Points on a hilly landscape, in no order, each with its height.
A climber steps from a point to whichever of its 2 nearest points has the largest rise for the distance, and stops where none of them is higher. Distance is the straight distance between rows; heights are no part of it.
K_701: [-14 -33   4 -14  20  -5   1  -9 -12 -19 -11  10   2   3  -8 -13  11 -15
  -4   3   0]  height 314
K_660: [  0  16   4 -12   4  -4 -17  -5   7   0   7   1  12  -2  -3   2   1  -6
  21  -3  -8]  height 463
K_316: [  9   2   8 -17   8   9   0   1 -19   4   3  13   8  -1  -6  10  -5 -15
  -8 -22  12]  height 458
K_50: [-13 -21   2 -13 -11  -4  -2   1  -9  -7  -8   2 -15   5   5   6   1   2
  -2   8 -10]  height 562
K_664: [ 11  12  -2 -15   5  14   3  10   0  11   9 -15   4  16  -2   6 -13 -17
  -9  -5  15]  height 201
K_709: [ 11  -1  -9  12  -1  -9  -1  11   5   7   5  -7 -14  -4   0  -5   1  -2
   5  16  18]  height 129
K_177: [-10  -7 -17  28 -13  -9  12   1   7  -8 -15   5 -23   8  -1  -4   9  21
  14  -6   5]  height 689
K_936: [ 15 -30  -1   7  10   5  29  -1 -11 -17  -8   5 -10  10  -1 -14 -16  -7
   1 -15  19]  height 268
K_139: [  9  -2   7   2  11   5   8   2 -18   5  -3   4  11  13  -4  -7  -9 -17
  -5 -21  18]  height 361
K_966: [-18   5  -4  10  -1 -13 -17   4   1  -6  -8  14 -12  -1   8   0  12   5
   5  -3  -4]  height 636
K_333: [ -5  24  17 -10 -10   1  -7 -11   3   1  20  -4  30   0 -10  11  -7  -9
 -11   0 -18]  height 125
K_121: [  8 -10  -7  11  -5  -4  13   4  -5   4  -3   6 -13  -1   2   2  -1  10
  10  -5   0]  height 219
K_306: [ 21   3 -11   2   9 -12   4   3   1   0   5  -3   4  -5  -1  -9 -24  20
   7  -7   8]  height 59
K_831: [ 22  -9 -15  19  -3  -2  30   4   4  -6  -5   0 -15  -3  10 -13 -23  16
   5  -9   4]  height 182
K_403: [ -1 -23  -5  24  22   6  20  -2  -6 -24 -13  11 -11   4  -1  -4   8   4
   2 -10   6]  height 522
K_441: [ 10   8 -12  -6   4 -14  -9   4  -1  -1   0  -2   4  -4   0   5 -23  17
   7   3  -4]  height 41
K_24: [-16  12   8 -23  -1  10  -9 -10 -10   0  17  -9  27   8 -13  -2  -2 -23
  -6   8  -5]  height 321
K_394: [-17  -5  -9  14  -1   1   3   9   1  -7 -14  12 -14  10  16   5   5   5
  -6  -8  -2]  height 669
K_137: [-12 -16   6  -3   3  -3  -2   0  -4 -20  -9  19  -9  18   4  16   2 -12
  -7 -15  -7]  height 600
K_807: [-15 -18 -14   7  -1 -14  -6   2  -3 -21 -12   8 -19  -1  -1   4   2  16
   0   5   2]  height 618
K_644: [  0  -4 -10  -7   7  13   8   3  -5   5 -13  -3  -9   3   1 -17  -2 -13
   0  -1   7]  height 617
K_918: [-12 -28 -16  -4  -1  -3   4  -1  -8 -16 -13   7 -19   5   8  -1   2  12
 -10   2  -7]  height 589
K_571: [ 15  23  13  -8  -5   0 -11 -10  14  19  14  -5  18 -11 -11   9  13   3
   1 -10  -9]  height 564
K_370: [ -5  18   5  -7  -5  10  -3  -1   1   6   1  -4  24   1  -4   1 -11  -3
 -13  10 -16]  height 170
K_507: [ -7  33  10   7  -8  -5 -15   1  26   8   4  -8   9  -1   7   3  13   6
   0  18 -17]  height 233
K_908: [  7  27   8   0 -18  -7 -12  -5  23  17  13 -19   2  -7  -2  18  11  14
  -1  22  -1]  height 438
K_336: [ 13   9 -13  11  -8   6   4   7   5  12   4 -11   6  10  10 -14 -16  13
   6   6   4]  height 104
K_497: [  3  20  -1  -9 -13  14  -4  -1  16  17   8 -19   9   8   5   3  -4  10
   6   6  -7]  height 340
K_846: [  6 -17  -6  -7  20  -5  17   5  -5  -6 -13  -4  -6   6  -8  -5 -20 -10
 -11  -1  12]  height 234
K_178: [-14 -29   4   2  18  -8  -4  -4  -1 -25 -14  18 -15   3  -3  -2  16 -11
  -3   6   2]  height 296
K_693: [ -3 -12   7 -13  11   3   2  -3 -14 -10  -3  15  -1   6   0  16   3 -21
  -9 -17   6]  height 550
K_148: [  6   7  -9  10 -12  -8 -12  -3  12  13  -3  -4  -2 -16  10  -3   9  27
   8   8   1]  height 601
K_511: [-10 -21   2  25  14   9  16  -7  -9 -28 -10  13   7  -3  -3  -4   5  15
   4  -7 -10]  height 468
K_485: [ -9 -19  -2  12   7  14   9  -7 -11 -12  -7   5   5  -2   3 -17   0  13
   8  -6  -9]  height 426
K_933: [ -4  12   0  13   0  -2 -14   3   4   3   0  19  -1   0   2   2  20   3
   7 -14  -7]  height 599
K_769: [ 17  17 -13  -6 -17  11   2   5   7  22  10 -13  -2   2   3  10  -5  12
  -1  -1   9]  height 306
K_58: [ -2  -1  11  -4   8   2   2   0  -2   0  -5   7   3 -24   0  -2   5   3
   0   3 -10]  height 541
K_164: [ 25  -3 -14  10  -9  -5  18   5  10  10  -4   3 -13  -7   2 -11 -11  19
   9 -13   4]  height 198
K_70: [-14 -19   4  -1  10  15  14   2  -5  -8 -20   4  -8   5   2 -14  -2 -13
   1   1  -3]  height 588
K_696: [-19 -17 -19  21  -1  -7   5   2  -6 -25 -13  10 -29   7   4   1   8  24
   6  -3   0]  height 651
K_325: [-18  18  18  12 -16  -8 -17  -6  17   0   4   1  -4  -8  13   8  14  -1
   1  16 -10]  height 255
K_138: [  7  22  13  -5 -16   0 -18  -6  16  15  11   3   4 -14   3  11  23  11
   1  -2 -12]  height 654
K_27: [-18 -15   2 -20  12  -9  -8  -9 -14 -19  -3   7   6   0 -13  -4  -1 -13
  -3   5 -10]  height 336
K_330: [  6   4  -3   1   9  -3  -2  12  -3   2   0  -8   2  15  -1   6 -10 -14
 -16   8  11]  height 167
K_555: [  4  -2   3   3  -4  10   4  -4  -8   9  -4  11   7  -5  -4  -8   5   7
   9 -21 -12]  height 403
K_453: [ -5 -15   2   1  14  -2   3   1 -10  -5  -7   4   9 -15 -13 -13   6  -3
  -7   1  -5]  height 593
K_516: [  5  10   3   2  -3   9  -9   1  -1  13   9  -7   7   2  -2   6   5 -13
   7   3  10]  height 523
K_100: [ -4   5   4  -7   9  -8 -18   3   4   0   3  -7  -2  -7   2   0   5  -3
  15  10  -1]  height 430
K_267: [  5  14  -1   5 -11  -6  -9   4   3  15   1   2  -8  -6   2   6   9  12
   9  -5  -1]  height 658
K_959: [ 16  19  -9  -9 -12  -9  -9   2  11  19  20 -24   1  -5 -14  19   1  14
  -1  22  10]  height 380
K_377: [  3  22  -5 -14   1  21   4  11   4   5  12 -22   6   8  -6  10   1 -18
  -8  11   8]  height 236
K_977: [ 14  -4  -3  -2  -7  10  21   3  -9  13   4 -15   8   9   1 -14 -35  -2
  -9  -7  20]  height 150
K_185: [ 11 -21 -11   4  11 -10  20   7   1 -10 -10   3 -18   6   3  -9 -18  -8
  -2  -7  18]  height 250
K_506: [ -5 -25  -3   4  10   4  22   4   1 -18 -22  11 -22  12  -1  -4   4  -6
   1  -7   3]  height 561
K_351: [  8 -16  -6   6   2 -15   5   4   0  -8  -3   3 -27   6   4   8  -7   1
   5   0  12]  height 235
K_531: [  9  -8   1  11   4  -1   6   6  -2  -4   2  -5  -6   1  15   0 -27   6
   7   4  14]  height 152
K_551: [-14 -18   7  12   5   6   4   1  -7 -22 -12  21 -11   6  13  12  12   3
  -4 -15 -11]  height 634
K_948: [  3  -3 -10  14   0  -7  -9   5   4  -1   2  -7 -19  -5  20  -2 -10   4
  15  10  15]  height 139
K_962: [  7  20   2  -5 -16  -9 -16  -1  16  21   3  -5  -9 -16  -1  13  22  21
   6  -5   1]  height 716
K_427: [ -4   8   3  -7 -12  -4 -10   0  12  12   9  -9   3 -15  -5   6  11  11
  -3  21  -7]  height 487
K_765: [  3  16  -2   3   3  -4  -6   3  17  13   4 -11   5  -3   1  -8   1   5
  18  17   0]  height 399
K_878: [-11   3  25 -20  17   8   4  -8 -11 -12  -1  -4  17   2 -10  -4 -12 -24
  -8   0   1]  height 429
K_378: [-13  -1  11 -20   5  -5 -10 -11 -11 -10  10  -3  17   0 -12  -1 -12 -18
  -9   3 -10]  height 376
K_960: [-19  19  13  -4 -18  -9 -15  -9  14  -5  11   6  -2 -10   2   9  22 -13
   1   7 -20]  height 270
K_268: [  4  16  13  -8   1   7  -8  -5  -2  15  13  -6  21  -3 -12  -3  12 -18
   5   0   1]  height 447
K_994: [ 20  24 -15 -12 -12   8  -2   0  13  22  23 -26  16   0  -7  14   1  16
  -4   5   8]  height 319
K_243: [  6  18   3   6 -12  -6  -5  -1  26  21   6 -15   4   5  13  -3  -3  18
  12   5  -3]  height 368
K_913: [ -9  21   0   5   1   0 -15   2   9   3   7  -4  17  -2  -3  -5   5  -2
  -6  12 -13]  height 204
K_152: [  4  15 -14  -2  -6  -1 -19   4  11  14   9 -13   5 -18  -1  -3  15  17
  -7  14   2]  height 536
K_964: [ -8 -17   2   4   1   8   5  -5 -15  -6 -10  13   8   6  -5  -6   6   2
  10 -15 -11]  height 397
K_545: [ -8 -12   2   9  -1   2  -5   7  -5   1  -3   9  -6   2   8  10  10  -8
 -15  -3  -2]  height 631
K_523: [  2 -21   5   0  10   5  19  -7 -21  -7 -11  11   6  12  -5  -9 -11  -5
  -6 -24  14]  height 302
K_456: [ 17 -10  -9  10  -5   2  21   6  -3  -1   5  -3  -2   1  12 -14 -30   1
  -4  -6  14]  height 166
K_163: [ -1  12   2 -24 -10  19  -5  -2  -2   6  18 -21  14   6  -9   9  -1 -15
  -7  10  -1]  height 269
K_109: [ 20   7 -15   3  -1  -9  -2  13   0  13  16 -15  -1  -2  -7   5  -2  -6
  -2  15  23]  height 111
K_559: [-13  -2  -4  -5 -14   1   1  -4  -4   0   0  -3  -2   3  -2   1  -7   3
   7  10 -14]  height 533
K_823: [-11 -34  -5   9  26  -9   9  -2   0 -38 -18  12 -17  15   7   4   9  -1
 -10   2   5]  height 280
K_170: [  8   9  -1  -7  -3   9   7   0  -4  13   7 -13  15   2  -1  -8 -22   3
   4  -2   8]  height 126
K_890: [  2  -3  -2  -8   2  11   0   8  -3  11   0  -7  -5  11   5  -5   8 -22
   4   7   8]  height 582
K_53: [  0 -16   0 -22   7   1  11   0 -13  -2 -11   3   0   6  -9  -3  -6 -11
 -20  -1   4]  height 215
K_68: [ -3   9  24 -10  -3   9  -1 -12 -11   5  13   4  22  -7 -10   0  13 -27
  -6  -4  -5]  height 367
K_509: [ -5   1  23  -6  15   2   3 -10  -6 -13   0   9   8 -17  -5   2  -7 -15
  -1  -3  -5]  height 486
K_561: [ 24  14  -8  17  -2  -3   1   4   9  15   7 -13  12   0   8  -9 -20  28
   6  -4  12]  height 84
K_869: [-12   7  21   7 -11  -2 -11 -12   7  -2   6  14  -2  -7   9  -2  17 -19
   1  -1 -22]  height 287
K_201: [ 10  16   8  -2  -2   3   3  -1   4  19   1  10  14 -10 -10   0  10   5
   2 -14  -9]  height 467
K_261: [ -7  10  -1 -12  -5  -6 -13   0   0  -2  -5   7  -1   4  -1   1  -4   6
  15  -8 -17]  height 499
K_478: [ -5 -21   3   3  12  -1   3   3 -12  -6  -6   8  -1  -3   2   1   7 -12
 -24  12  -2]  height 660
K_825: [ -9   1 -12  14 -19 -15  -1   3   2  -2 -12   2 -23  -5   9  -3   9  24
   7   2  -1]  height 724
K_318: [ -8   1  14  -3   1   3  -9  -9  -4  -2   9  13   8 -10  -4   4  19 -21
  -6  -2 -16]  height 311

Where does a climber stop that starts at each point below?
K_831 => K_394
K_846 => K_394
K_243 => K_825
K_913 => K_644
K_994 => K_962
K_964 => K_644

Call two points neighbours if one is among the 2 nearest of the other. Go from one point of each pair to the other, from neighbour to neighbour, staying as high as possible. Name the lowest point that can't be avoided.
K_644 / K_478 => K_964
K_962 / K_394 => K_933
K_394 / K_478 => K_545

For each start below, name every point that the climber comes to, in order.
K_370 => K_913 K_507 K_325 K_960 K_869 K_318 K_68 K_268 K_516 K_890 K_644
K_769 => K_497 K_243 K_765 K_100 K_660 K_261 K_559 K_50 K_918 K_807 K_696 K_177 K_825
K_441 => K_261 K_559 K_50 K_918 K_807 K_696 K_177 K_825
